Points, in no order, along strands that fork, close into loops and pass close to each other.
Points whose rows are less than 96.2 apart are linked; no others are. Some points are linked to none.
Vazog: [ 12 -14 -37  -3 -23 -11   8 -34  48  -1 -10 -23  11 -15 -21  -9   1  25
   5 -14 -12  24  24   5 -20  16 -26   6  29  28  35   0 -10  21  29  -2
   9  19  31 -20   2   0  22]
tomam: [ -7   5  10 -10  44  -4  -9  16 -47  23 -22  28   3  14 -11 -34   9   6
 -22 -19  -5  -4 -18 -13  19 -20   7   4 -10   6   7 -13   1  26  12 -24
 -25   9 -21  23  10  11 -24]
dufum: [ 42 -11  -9  21  16  16 -21 -11  17  17  16  12 -21   5  -3   7 -35  -8
   5  -5   4  -5  -3  22 -21  12  15   3   6  -5 -31  30 -22  -1   5   8
  10  30  21   1 -16  18 -16]
zuzat: [ 10   7  -3 -28  -3  15  27 -27  15  -5  11 -30   7 -16  23  27 -11 -12
  13  -8 -24  -6  11   5  -5  24   1  -3 -18   4   6  -7  37  -5  22  -4
  29  17 -24  28   4 -10   5]
gege: [ 14  15   9  -4  26  11  -7   4  -5  32  -2  21   3 -13  14   4   3 -23
  -2  19 -28  22   0  -3   9 -20 -22  36 -16   9 -12  -9 -21  14   8 -18
  26  20  25  16   4  31   3]
gezig: [ 16 -14   0  18 -15   7   9  13   7 -20  35 -22 -46  15  -1   1 -51  15
  -9  -1  31 -36 -12   1   8 -18  16 -12   1 -15 -25  18  24 -27   2   6
   9  -1 -31  -4 -22 -24  -4]
tudan: [-15   8  -1 -25   4   3  -8 -17 -28 -19  35  -2   5   6  20  31 -13 -16
  -6  22  19  -9  -7  -8  13   4  -3  13   6  10   4  14 -13 -10 -14   1
  22  -2  11  11 -35  -1 -14]
muzus: [-16  10  14 -20  -3  13 -10  19   6  -8 -23  17  23 -10   7 -12  28   1
 -13   9 -16  38  10  14   2  -9 -11  20  20 -17   7 -10 -23  26 -19   1
  -8  13  18  -5   4  15  17]
rom: [ -3  -5   7  21  -5  16   3  23  32  -7 -37  20  30  27   6  -8  16 -11
 -17 -21 -30   2   8 -15 -18   7   0  14 -12 -30 -11  -3  20  -3  11   8
 -17  20 -24   6  22 -16  27]
zumi: [-41   4  11 -40  -1 -21  -8  -2 -27   0 -16  12  28 -17   3   5  26   6
   2  15   8  -3   0   7   2 -11   5  -1  12   7  33  -5  -8   8  -2  -8
   2 -20  -4   2  -3  -1 -17]
Zif: [  8   6  24  -2  28 -20 -16   8 -31  33  -6  19  11  22  19 -19 -10 -26
   5   8 -21  -3 -11 -36   6 -20 -14  31 -12 -14  22 -44 -21  17  33 -25
   8  19  -3  29  14  17  -8]
genof: [  3   6  -4 -15  -6   7  37   2  24 -19  -8 -16   1 -14 -11  11   0   7
 -23  -4 -47  40  25  30  -6  41 -16 -10 -19   8   4   5  32  -8 -17 -18
  -3  18 -29  19  24 -10  23]
folo: [ 10   9  -3   9  19 -17 -18 -20 -30  10  21  26  -4 -16  17 -16 -13  -8
  -8  28  -5 -27 -22 -17  -8  -5 -10  10 -24  17  18 -36 -22 -26  23   8
  10 -14  -3   8   4  18   2]
buka: [ -3 -18 -27   6  -6  -4 -14   1   4   2 -19  12  -6   7   9 -27  -2   0
   2  -1  15 -37 -10 -16 -17 -14  22 -11 -17  -4   5 -15   7 -25  15  37
  -2 -39 -14 -11   9 -12  -8]
Bab: [ 26   5   1 -19  -7  15  -2 -34   8   1  17 -30   9   8  33  30   3 -26
  27  -4  -8   1   2 -10  -9  14   4  15  -1  -5  -6 -22  13   2  26   3
  40  27  11  21 -20   2   5]
goko: [ 23 -24 -31  11 -21  -7  15 -33  57   0 -18 -17   6   3 -13   4 -12   5
  22 -19  -7  24  21  15 -35  17  -6   3  27  11  14   9 -13  12  29  -6
  -6  33  26  -2   4   6  13]
Subul: [ 28   9 -17  41  18 -13 -34  16 -33  26  -3  19  -8 -11 -18 -38   7 -10
  27  12  17 -14   8 -27  20  -2   0  -2 -22  28  -7  -4   1 -14   3   2
   1 -28   7  -8 -11   5 -27]
ripok: [-34  -3  14 -34 -25   4  28   7  -9 -18  15  -9  -9  12  13  14  -5  -9
  -6  14  40  29  -1  16  24 -32  -1 -18   5  16 -11  19  31   0 -21 -21
   7 -16 -27  34 -19 -23  -1]
Zape: [-42   2  20 -30  21 -31   0  -8 -35   8  -4   8   6  -9   9   2   6  11
 -21  11  19 -13 -19  13  21 -18  -4   1  12  10  33  -6 -20  15  -3 -18
 -23 -23 -15  25   8 -16 -12]
Duz: [-30   7  -7   3 -18 -23 -15  -9 -27  -2   6   0   9  -5 -17  10  39  11
  20  -7  17  -4  -4 -19  -3  17  17 -27  10  23  -2   7  15  11  -9  11
  15 -27   7 -22 -27   9 -27]
burid: [  6  14   3  -6  -2   1 -18 -47   9  -1  33 -38  21  -6  11  40  -7 -23
  19   6  -5  -8  -1 -23  -8  14  -6   3   5  11  17  -6  -8 -12  14  -2
  46  24  18  10 -20  11  13]
tor: [ 11 -12  -9 -28   8  31  17  -7  20   8 -13  -4 -11  15  28   1  -4  -8
   3  -5   3   4   1  28   0  -9  14   4 -14 -16 -28  17  27   7   9  10
  15   2 -13   5  -3  -5  -7]
Keda: [-28  11  28  19 -18  11  24  15 -29   0  21   6 -10  17 -17 -14  30  13
 -13  -5  32  22 -12   2  11 -28  -2 -33 -12   8 -24  15  28  15  -3 -38
 -26 -13 -26  17  -7 -25 -10]
Kop: [-33   6  13 -54 -14  -7   7 -18  -3  -7 -19   4  44 -25   8   3  21  -1
  11   8 -12   8   8   8  -8   4 -11   4   7  21  46  -9   2  12  20 -26
  20  18  -4  10   2  -3 -17]
tuv: [-17 -20   0 -35   1   5  -7  24 -12   2 -35  24  19  17  11 -25  28   6
   7  -2   1  12   1   3  -3 -16  26   1 -12 -13  -2  -3  30   4  17 -12
   2  -1 -23 -11   3  -1 -26]
Gedo: [-15  10  -3 -39  -7   6  23 -20  11 -16 -11 -12  35 -23  12  15   2 -12
  14  -2 -29   5  16   2 -12  30  -3  -8 -16  25  32  -7  39  -6  17 -16
  32  18 -26  18  10 -12 -14]
dev: [ -5  21   7  11   4  11 -12   4 -13 -18  21 -19 -16 -21 -19  28   8   6
 -15   5  16  18   5   7  24  20  -5  -3  12   6  -9  15 -36   7 -35   3
  -3  -5  36 -26  -8   8  -1]
zaduv: [-22   4  19  -6   6   7 -22  42 -34   5 -15  17  12  -4   7 -15  26 -13
  -2   0  20  25   9 -17  32 -16  -2   1  20 -13  -9   2 -14  14 -33 -10
 -23 -20   9  -2  -1  10 -29]
Bura: [  8  10  11  40  -2  -4  -6   3 -21   2  39   0 -26 -20 -13 -11  27  25
  -1  -8  -9 -11  -7   3  -5  47  -4 -19  -2  -7 -34  17   9  19  -9 -13
 -13  -6   9 -17 -25   5 -29]
kevoz: [-15   6  20 -10  13   4   5  12 -42 -10  37  17 -13  30  25  -3 -20 -20
 -22  21  39   7  -9  -5  30 -35 -19  21  10   3   2   6 -24   5  -7 -30
 -10 -10  -3  32 -11 -20  -9]
tiri: [  6  -6 -15  16 -26 -11   4  -8  49   4 -28   8   7   8   4  -6  -1  -2
  20 -10 -11  -3  13   4 -35  18  15   2  -3   3  20   1  12 -11  37  14
  13   0 -16 -11  15 -21   9]
bami: [ 24  -7   3  40   4  -9 -12   0   7 -16  17 -13 -19 -13 -21  13   4  14
 -10  -3  -7  -3  -1  18  -5  25  11   2  14  -2 -15   9 -36  -3 -29  -2
 -17  17  37 -24  -8  14   9]
ruguk: [-28  12  25   3  -5   0  27  -7 -47   0  37   2 -21   2 -11  -4  14  17
  -4  11  40   2 -19  10  13 -27  -3 -31  -7  20  -6  11  20  12   6 -35
 -16 -22 -15  15 -11 -22 -20]
bafip: [ 21 -28 -11  29  -9  -2  -8  -2   8 -18  14 -23 -11  -4 -13  37 -23   4
  27 -12  18  -7  -6  14  -6  13  12  -9  18   8 -14  19 -42  -8 -25  -7
 -12  16  34 -38   4  18  -1]
pida: [ 22   0 -14  22 -29 -17  -1 -16  35  24  -7  19   0   2   9 -14   3  -4
  11 -12 -12  -3   3 -12 -37   6  -6  15  13  10  22 -10   3  -3  70  13
  17  -1  -3  -3   9 -17  12]
Neku: [ -9  14   1 -24 -18   8  -4   9  21  -7 -26  -9  23  -5  -4 -14  14  11
   4  12 -17  27  20   9  -8   1 -10   9  17 -22  16 -19 -27  26 -14  13
   4   2  19 -24  15  -2  35]
raret: [ 32   1  -5  16  31  18  -8  10  -1  47 -13  45   2  15   0 -27 -22 -10
   0  -2 -20 -33  -4  -5 -11 -19 -17  17 -20  -8 -10  -5  -4   1  33  13
 -19  11   0  28  18   3  -7]
nos: [ 27   0  -6  -5  35  26 -25  29 -38  12  -4  22  -7  30  21 -30 -14 -20
   3  14   9  -4   6 -18  29 -26  -7  26 -14  -3 -22  -1   2   1 -12  -4
   2   2   0   6  -8   9 -24]
pefaz: [  0  12  34  -7   4  21  22  13  11  12 -11  34  20   2  11   2  19  -5
 -20 -16 -41  18 -17   3   4  -7 -26  31  -4 -14  -5 -25  -7  32  27  -9
 -11  40   5  22  26  15  15]
zag: [ 31   4   3  21  13  14  -3  -6  20  36   2  27 -13   7  11 -10 -27  -8
   2  -2  -9 -35  -9   5 -31  -1  -5   7 -14 -32  -9  -2 -12 -13  38  26
 -10  -1  -4  20   9  -8   0]
kuz: [ 13  -1  -4 -12  22  40   1  11 -12   2   8  10 -23  20  32  -8  -5 -12
  -7   2  17   5  -2   9  18 -24   8  15  -4  -8 -33  16   9   7  -5   9
   5  -7   2   1  -9   5 -14]
vel: [-31  -7  -6  10 -23 -15   4  22  -1 -24 -20 -19   2   6 -22  22  22  16
   1 -12   7  17   6  -4   4  22  25 -25  -8  -4 -20  11  29   0 -29   7
 -11 -15 -32  -8 -17 -11  -8]
bama: [ 10   8  -6  28  12 -11 -14  17 -10  15 -19  36  10 -11 -31 -26  38   3
  -7  13 -31  32  17 -10   7 -13 -17  28   2  16  -9  -9 -15  12 -16 -13
 -13  12  40   2  -5  24   6]
vorut: [-14 -11   8 -30 -17   2  -4   9  -6 -10   2 -13   7  31  53   5  -4 -23
  18  13  12   6  10 -22   6 -17  12  15  10 -37  -2 -15  -1   5 -12   9
  29 -12  -3  -4 -13   8 -11]
romov: [  4 -36 -21  29 -28 -22  -1  -1   4 -20   3 -24   5   8 -23  29   4  17
  34 -19  18   6  -3   0 -14  16  23 -19  25  29  -2  11 -15   0 -22  -3
 -19  14  17 -34 -12  19  12]
roru: [-32  25   7 -42 -13   4  33  -6   8 -13  -3 -31   5 -23  -6  15 -13  21
 -11  16   3  11   5  25  16  -6 -16 -20  -5   3  21   5  16  -2 -22  -3
  -4 -28 -27   4  15 -24  29]
Gef: [ 24 -14 -11  27   3 -10 -27  -4 -17 -20  36  -3 -36   2  -9   7 -39  -7
   7   3  28 -44 -22 -17   4  10  14  -5   4   2  -9   3 -16 -33  -4  22
  21 -13   9 -26 -10   5 -23]
kas: [-24  -2   5 -14 -24  20  30  23   5 -24  13 -17 -24  24  13   5 -15  -9
  -7   4  35  25   1   3  30 -38   9 -14  -5  -2 -27  17  29  -9 -18  -3
  12 -15 -33  15 -17 -17   5]
bitam: [ 16  18   8  34  18  20  -6  23 -33   4  33  11 -22  -7 -14 -16  -3   4
 -27  -9  16 -17  -5 -11  23 -12   1   3  -7   1 -20  12 -10 -13  -6  -7
 -22 -17  -5  -4  -1 -12 -10]
buf: [  5 -24 -18  37 -15 -21 -20   1  22   2 -18   9 -18  -1 -23 -19  -5  13
   5 -16  19 -30 -10  -4 -27  13  28 -27  -1 -13  -6   1   0 -27   0  29
 -28 -25   0 -15   2 -11  -9]
rozo: [  3 -17 -12 -26   8  -1  17 -11 -14  -1  -9  15  -3  10  19 -12 -11  12
  -3  10  -7 -27 -26  12 -15   3   8  -2 -36   1   8 -17  37 -13  38   2
   6  -5 -43   5   1 -19  -7]
zodav: [ 26 -13  -1  30   2   8 -12   7   6 -18  29 -10 -38   9  -2  15 -48   0
  -1 -12  25 -42 -16  -5   2  -4  14   1   8 -20 -21  17 -26 -21  -2  15
   6  -2  -8 -18  -6  -3 -12]
sogad: [-10 -14  -8  -9 -21  -4 -22  22   7  -6 -17  -8   5  17   1   1  22  -3
  13 -13  22  37  21  -8   6 -10  18  -3  29   4  -5   7 -12  21 -23  12
  12  -8  22 -33  -6  25   1]
buv: [ 17  13  11  -3  21  -1   2 -19 -30   5  50  15 -13 -18  14   3 -21   7
 -24  17  -6 -33 -25   8   2  -6  -5   6 -17  13   7  -6 -12 -20  20  -6
   8  -5  -6  10 -11   8   3]
Zuf: [ 10  -4 -16   4  -3  -9 -18 -56  28   6  30 -43  18 -15  -3  23 -20 -15
  28  -4   1 -11  -5 -19  -8   9 -17 -12  13  23  35  -5  -6 -10  21   5
  37  20  27 -13  -4  21  20]
bedi: [ 25 -12   6  18  -2 -15  11  -7  35 -23   7 -32 -15 -21 -13   9 -20  28
  -6  -7 -16 -22  -3  37 -15  27   9 -10  16 -17  -2   8 -17 -11 -33   6
 -24  13   7 -11   5   1  33]
kere: [-25 -13  -2 -18 -13  -4   5  29  16 -15 -44   1  17   9  -8  -1  31  10
  -5  -4 -10  27  11  11   1   8  15  -4 -21 -15  -4   4  30  -8 -13  -1
  -8 -13 -30 -18   7 -16  -4]
saduv: [ 16   6  -8  43   8 -12 -15   1 -18  14   8  10 -28 -18 -18 -18  18   9
  18  -2   3 -15   1  -1   5  24   4 -15  -5   5 -25   7  -3   5  -5  11
 -11 -29  26 -21  -8   7 -35]
rirul: [-14   6  14  -4   5  -8  15  -9 -63 -14  46  11 -23  21   2  -5 -16   5
 -16  22  41 -13 -18  -1  21 -27  -8  -1  -2  24  10   2   4  -1   4 -27
 -14 -17  -4  25 -21 -23 -18]
kavi: [ 12 -10 -16  10 -20 -29  -8 -30  18  -6   1   5  -2 -37 -32 -12  24  28
   2  -7 -15 -11   0  17 -27  23  13 -17  13  19  15  -5   3 -15   3  10
  -7   3  25 -20  -5  10   3]
Zak: [  2  -4   7  -3 -16 -19  17 -12   9 -13  30 -32 -24 -29 -16   7 -16  22
  -7  -5   0 -23 -21  18  10  10  16 -41   0  10 -14  19  53 -26 -15  -6
   2 -14 -26  -5  -7  -6  -3]
Sofo: [ -6   2  32  -3  10   9  30  18   0  13 -10  15  12  35  13  -4  -6  -2
 -25 -19 -16   0 -22  -6   4 -10  -7   5 -30 -15   7 -12  24  10  44 -23
 -16  21 -52  28  35 -20  23]
nik: [  7 -12  -9 -13 -17 -18  23 -12  20  -3  12 -35 -29 -16 -19   7 -33  15
  -9  -1 -22   0  -1  23   6  11   8 -31 -16  10 -10  24  59 -37 -10  -9
  10 -21 -43   3  15 -13   1]
guzu: [  0 -21 -20 -15 -10  15   8 -11  27 -22 -13 -44   2   5  15  36 -23 -12
  27 -23   8   8  10   8   2   8  20 -14  -1  11 -11  11   8   6 -23  10
  21  13 -11  -4   5  15   5]
kago: [-23  11  -2 -25  -2  -4   0 -24  -6 -11  13 -30   1 -28 -25  20  -3   8
  10   2  23 -21 -15  -3  14  11  -1 -29   9  21  24  -2  -6  -8 -32  36
  16 -22  26 -36  -8  11  -3]
Vozit: [ 20 -20 -25  20  -1 -24 -23 -17 -10   3  21  -4 -29   6 -15   3 -27  -8
  28   4  33 -28 -15 -14   0   9  14 -15  14  24  -4   7 -10 -22  -2  22
  21 -18  31 -36  -4  16 -23]
tezi: [  3 -10  -4   0   1  -8   9   1  -1   4 -15  42   9 -12 -14 -17  16  27
 -15 -11 -21 -21 -16  20 -27  11  15  -6 -33   9   8 -12  21 -12  33  -1
 -12   8 -30   1   6 -12 -11]
pibe: [ -1  -5  36 -27   6   1  -1   6 -20  21 -10  16  12  13  39  -8  10 -24
  15  13 -17  15  -5 -15   0 -15  -3  26   9 -32  11 -37  -6  21  37 -20
  12  24  -4  15  10  11 -12]
Ruv: [-22   9  17  -9   6   3   1  18 -16  -2  -7   5  23  14  26   0  -2 -11
 -19  -5   4 -12  -6 -20   1 -25   6  16  -7 -25  11  -7 -11  -2   8  -6
 -11 -12 -37  17   3 -18   2]
lafe: [ -2   7  13  19  -8   7  20  22  22  -4 -16   4  17  13   5   7  -3  -3
 -24 -16 -32   0   3  -5 -10   8  -2   9 -29 -24  -3  -2  25 -15  15   1
 -16   5 -54  15  24 -27  28]
Piv: [  9  23  -5  30   7 -10 -32   6  -3   9   7  -1   7  11  18  -4  -7 -27
   4   9   4 -13   4 -43  -6 -24  -8  19   1 -13  17 -16 -39 -18   8  15
  27 -24   5 -10   9   2  13]
Muk: [-11  19  -2 -46 -22  11  -5 -15  25  -4 -15 -31  36 -21  -2  -2  -1  14
  22   5  -8  15  21   2  -5  10 -17  -3  14  -1  32 -19 -13  27   5   7
  29   3  21 -21  13  -2  25]
kozus: [-40  17   4 -16  -9 -19 -10   5 -26   2 -13   4  20 -23 -18   6  53  18
  10   5   7  15   7   3  -2  12  -4 -13  14   9  12  -5  -4  21 -17  -3
  -8 -26  14 -11 -16   1 -21]
Bagem: [ -3   1  -1 -10 -17  -8  15 -30  31 -14   1 -20  -1 -38   6   5 -20   4
   1   8 -15 -28 -15  11  -8  23   3 -19 -11   2  18 -16  24 -31   5  27
   8 -17 -34  -5  24  -7  19]
nop: [ 15   2  10  22   6  24  14   5  21  15   6   1 -10  18  18  -1 -21  -3
 -15 -11  -7 -32  -8  -3 -11 -17   1   1 -18 -33 -16   3  13 -16  26  14
  -9  -4 -38  13  11 -26  23]
Mifuf: [ -4   1 -11 -35  -6  13  30 -26   1 -20  28 -39  -3   6  25  25 -29  -9
   7   5  -8  -5   4   0   6  10   4  -7 -10   5  -2   7  48 -10  -6  -6
  26   5 -31  27 -17  -6   4]
Pusog: [-29  15  22  12  -2   1   9  18 -17 -18   3   9   6  -5 -14   8  49  13
 -32   0   8  28   4  14  11  13 -14  -7  16  -7 -10   8  -5  14 -34 -10
 -44  -1  -2  22 -21 -15  12]
soror: [-31  16  10 -55 -16   3  -4  -8   9 -12  -3 -38  28  -8   6  28 -25  -8
  27  11  16  -2  13  -9   9   4 -10  -9  19  -7  26  -5 -15  18 -28  22
  29 -11   6  -8  -1  -1  18]
zedi: [-24   5  34 -27  17   6  10  13 -10   5 -26  31  15  -6   7 -17  20   5
 -28  -2 -19  31  -5  17  17 -19 -16  17  14 -14  10 -13 -17  36  -2 -22
 -27  19   1  14  24  17   3]
repu: [ 15 -37  -5  27 -17 -41  -9   0  27 -12 -13 -12 -16  -2 -22   5 -19  24
  29 -16   2 -19 -17  19 -32  35  33 -32   7 -12 -16  17  12 -19 -14  -2
 -36   3  -3 -10 -11  -3  -8]
zub: [-13  14  17   4  29  -5 -33  38 -34  12  -3  24  18  -5   8 -13  -7 -35
  -5  21  20  18  14 -32  41 -18 -15  21   7  -7   5   1 -40  -4 -29 -30
  -5  -8   6  14   3   6 -15]
kod: [  6  17 -11  16  17  -6 -24  11 -22 -10  15  -2  -8  15  20  -5 -23 -30
   1  14  18 -26   0 -44  11 -19 -10  24 -14 -14   8 -19 -35 -28  -8  14
  23 -33   6  -9  -1  -2 -10]
Lapu: [-23  13   7   6  -1  -2  13   7 -20 -16  -4  -7   2 -13 -22   1  62  27
 -14   9  -5  25   6  12   0  26 -11  -6  11  -9 -10  -5  -5  25 -30   0
 -27  -7  14  -3 -20  -5   5]
Dez: [ -7 -14 -22   0   6  -1 -22  18 -18  16 -29  16   0  11   3 -31  20   5
   7  -7  14 -21   3 -17  -7 -21  22  -6 -15  -5  -3  -5  18  -3   7  16
  -8 -34  -5 -14   0 -13 -24]
denuv: [-13  -1  37 -34 -16  -4   1  -2  -7  15  -8  10  29 -10  30   6  22 -16
  16  15 -17  24   3  -8  -7  -2 -10  22  15  -7  32 -26 -13  21  37 -27
  22  27   2  18   4   3 -11]
Gese: [  1  16  15 -18  11  -1   4 -34 -12   5  42  -2   0 -45   3  14  -4  12
 -25  11 -15 -26 -17  16   3   5  -6  -5  -8  17  16   3  -8 -21   7  -6
   9   4   9   3  -8  14   7]
Fisi: [  6  -9 -12 -33   2  28  11 -19  23  -9  -3 -40  -4  -3  24  20 -11  -8
  10  -9  15   4   9  19  12  -4   5  -4   0  -4 -12   8  -3  14 -16  18
  23   2  16  -8   2  11  -3]
nufup: [ 14   8 -19   0  20   0 -19  15 -47  -7  17   8 -13  27  23 -17 -27 -14
   5  21  15 -21   2 -27  23 -16  -8  29 -20  -5  -1 -20  -8 -15 -16   3
   9 -25   7  -4 -12  -4 -25]
Tefon: [ -2   9  31  -8  13   2  40  -2  -9  14  21  12  -1  22  11  -1  -9   6
 -22  -9  -9  -5 -23  10  -1 -19  -2   4 -25  -3  13 -11  10  18  47 -24
  -9  21 -34  35  21  -6  21]
viref: [  2   7   3  14 -10  10 -14   1  13 -13   3   6  18   5   8  17   6  -9
  -4 -11 -13   6   8   0 -15   3  23  13   1  -4  -6   7 -13   2   4  10
  12  15 -15   2 -13  11  16]
vare: [  5 -30 -29  13 -21 -13  -8   6  24 -10 -20 -20   4  26  -9   9   8  11
  21 -15  17  30  17   4 -12  -2  13   1  34  15   1   8 -23  20 -13   9
 -10   5  20 -34   0  18  28]
lan: [-15  17 -15 -27   6 -11 -22 -29  -4  10  11 -18  11 -24 -16   3   0   0
  10  21  11  -1   0 -12   9  -3 -21  -9  10  33  34  -5 -18  -8 -13  16
  32 -15  51 -30  -4  22   5]
dezam: [ 20  -6 -26  19  11  -7 -12  -2   3  27 -13   4 -30  -2 -19 -11  11   1
  32   1  16  10  17   9   0   8  10  -9   8  15 -24  18  -9  12  -7  12
  -2 -16  46 -20  -5  14 -33]
moso: [ 11  -3 -40  12   2 -17 -23 -22  23  23  13 -11  -3 -11  -5  11 -10  -6
  -4   3  -4  36  18 -18  -4  -8 -16  12  23  34   7  15 -17   8  20 -19
  41  14  35 -22  -9  30  14]
Kebo: [ 11 -11 -19  -1 -12   7  24  -6  47 -18 -34 -31   3  -2  -7  10 -15  -1
  13  -7 -34  24  27  24 -21  47  -1  -8  -9  -2   7   0  15  -2 -13   2
   3  23 -13   1  29 -11  22]
Ter: [ 25 -27 -19  17  -7  -5  18 -22  51  -6 -19   2  -5   7 -25  -8   2   4
   8  -3 -15  20  16  27 -41  21   4   5  21  -6   3  10 -20   5   3   7
 -15  44  39   9  -6  11  14]
zut: [-18  32   4 -16   6   8 -23  -1 -11  -3   5 -10   9 -28  -8  22   2   1
 -10  24   8  21  11   4  15   6 -18   4   8  13  10   7 -46   8 -29   4
  15  -3  40 -17  -4  10   5]
tinul: [-14   5  17  -2  15  30 -12  37 -25   1 -16  23   5   8  12 -24  26  -8
 -23 -21  11  27  -7  -9  31 -22  -7  -2  13 -15 -26   4   7  13 -25  -9
 -34  -8   1   4   4   8 -11]
Fari: [ 25   6  -7   4   5  -4 -14  -4   9  45  -5  11  -3  -6  14 -11   5 -25
  20  22 -23  19  12 -14  -8 -26 -20  37  -2   3   3 -13 -13  12  35 -12
  38   8  29   5  10  16   4]
fifug: [ -3   4  19  36  -8  20  20  19 -14   0  19   9 -14  20 -20 -24  36  22
 -28 -17  11  16  -9   1   3  -8  -8 -26 -10 -10 -42  16  40   5 -10 -23
 -44   1 -15   6  -7 -19   8]
Sumu: [ 12 -12 -10  37  15  26 -17  19  16  -7 -30  17  -9  31  -7 -17  14  -8
 -15 -18   2   7   7  -5   7  -1  -1   7  20 -19 -39  15  -3   1 -30  24
 -39   8  33  -3   6   7   4]
tiza: [ -5  -3  -3  17 -11  -3   6   5   2 -19  12 -20 -17 -10 -15  25   0  19
  -4 -16  13 -10  -4   6   9  14  31 -22   3  -1 -22  19  13  -6 -23   8
  -4  -8 -12 -17 -17  -1  -8]
bul: [-12  -7 -22 -24 -22  -2  10   2  29 -26 -34 -42  14  -4  -8  24 -15   1
  20 -13 -18  25  22   5  -3  27   6 -17  -2   5   9  -1  17   6 -30   9
  14   5 -20 -12  24   0  18]
vepo: [ 18  19  24   2  36  26   8   7  -8  33   2  26  -2   5  22   0  -5 -20
 -13   4 -26   9 -12   2  23 -26 -28  31  -8  -6 -22  -9 -16  19  17 -11
   3  19  14  22  20  26  11]
Lefu: [ -5  18  17   6  29  12 -13  38 -46   0  19  19  -9   6   0  -8  -9 -38
 -20   9  41  12   3 -30  54 -18 -25  23   4   2  -7  12 -26  -3 -21 -35
 -18 -12  -4  22   6 -15 -17]
Geg: [ 21   6 -15  37  21   5 -20  13   7  15 -26  24  -9   5 -20 -25  15  -9
   4   3  -8  19  24   3  11  -8  -4  16  11   0 -26  10 -15   5 -22  12
 -21   1  45  -8   4  17  -5]
zuzu: [-28  17   2 -37 -11   3  22 -13   2 -11   6 -41  -3 -33 -23  23  -2  25
  -2   2  17 -13  -4  10  23   7  -6 -34   3  10  13   6  16  -1 -36  22
   0 -27   2 -22  -3 -10   6]
noleb: [ -7  -9 -27   8 -16 -33 -21  -8 -10   7   5  -2 -10   1 -14  -5  15   5
  17  -7  28 -11  -4 -24  -1  -4  14 -16  18  33   9   3   8  -2   6  27
  18 -36  18 -36 -11  16 -12]
Vara: [-34  18  17 -29  -6 -15  29  -2   0 -13 -17   2  21 -21   2  16   0  11
 -17  11 -18   3  -3  22   1  12 -12  -4 -12   7  39  -6   6   0   8 -21
 -15  -8 -47  20  25 -27  16]
kilu: [ 16 -21  -3  42  15  15   5   9  26  -7 -24   9 -19  29 -17  -6   5   5
 -10 -14   8   0   0  11 -11  14  12  -9  18 -30 -40  24   1  -5 -22  16
 -50  16  21   3  -3  -5   2]
deku: [ -9  13  12   4  18 -23 -14  -2 -29  16   0  33  16  -5   9 -11  -3 -11
 -11   6 -18 -12 -19 -22  -8 -13  -5  20 -18  10  35 -33 -31   4  39 -14
   6   2 -10  25  11  10   1]
Tes: [ 18 -10   3  31   5  19   4  18  10  11   4  16 -19  17 -20 -17   7  25
 -31 -17   1 -12  -5  10  -8   2   8 -17  -6 -23 -43  27  33  -7  -6   1
 -45   7  -8   2  -7 -18  -2]
dumo: [ -1   1   3  16 -13  18  21  13   7 -16  25 -15 -21  20   7   1 -30   5
 -18  -1  15 -15  -3  -5   7 -35  13  -6 -14 -13 -21  16  20 -22   3  -1
   3  -9 -45   8 -12 -24  15]
robi: [-25   1  17 -56 -26  -9   8  -3  -1  -9  -1 -35  20   9  41  23  -8 -18
  26  20   9  -3  10 -15   8  -1  -7   5  17 -30  21 -21   7   5 -16  11
  31 -12  -4   5 -10  -3   0]
fatif: [  7  -9  -8  10   7   1  14   1  12   8 -22  43   9  -4 -20 -19  29  19
 -16  -9 -34  -4   4  22 -26   4   4  13 -10  -2  -1  -5   7   1  13   4
 -23  20  10   1   5  -4   0]
guz: [  7   0  -2  26  21  -7   1  14  -8   9 -14  47  15  -3 -30 -26  28  11
 -27  -7 -44  -2   2  -6 -10  -9 -13  25  -9   3   1 -16 -14   5   2   0
 -31  20  22  14   9  12  10]
logiv: [  8 -12  -9   4  -8  -7 -10 -46  32  -6  19 -48  13 -20  -9  23 -36  -5
  34  -8   5 -32 -12  -5  -7  12  -5 -24  16  21  29  -6 -15 -12  -5  19
  16   9  18 -25  11  25  21]
Namem: [ 45   0 -13  10  41  13 -24  17 -30  37  -6  35  -2  23   7 -27 -24 -14
   8  20  -7 -18   2  -7   5 -21 -17  27 -25   5 -14  -6  -2   6  13   4
   3  23  -4  21  -4  14 -13]
mul: [ 14 -22 -17  12  -4  -7  31  -7  44  -4 -31  31   0   4 -31 -25  24  10
  -4   7 -29   9  15  23 -42  19  -8  16   8  -8   7   4   1  -1  14  12
 -16  33  29   5   2 -10  10]
rebo: [ 22 -10  -3  19 -15  -2  15  -7  50   1 -17   0   0   1  -4  12 -19  -4
  16 -15 -32  -5  12  22 -35  39  17  -3 -12 -16  -5   8  16 -10  18   4
   1  23 -19  13  15 -14  13]

A tip is a point with one link. Name the tips that can be reached along the links from each point below, in the order of the rows.
soror -> vorut, Fari
goko -> Vazog, Subul, Bura, rozo, tinul
kago -> sogad, bedi, Vara
kere -> nik, repu

A fork is a point with three links, a tip a point with one. Leave the first point through the second and follow the links. Name the first fork or tip that comes.
vel; kere -> repu
nos; kuz -> Kebo
muzus; zedi -> Fari
Dez; tuv -> nik
Lefu; kevoz -> Geg
denuv; pibe -> Gese
Vara; roru -> bami
rirul; kevoz -> tinul
pefaz; zedi -> vorut
buv; folo -> Kop

A piece is two or more points that can be reached from each other along the links. Count, over all rows, the pieces, the separate loops (a circle has one, a figure eight two, a Y none), the forks (points with three links) and the tips (points with one).
pieces -> 5
loops -> 0
forks -> 13
tips -> 23
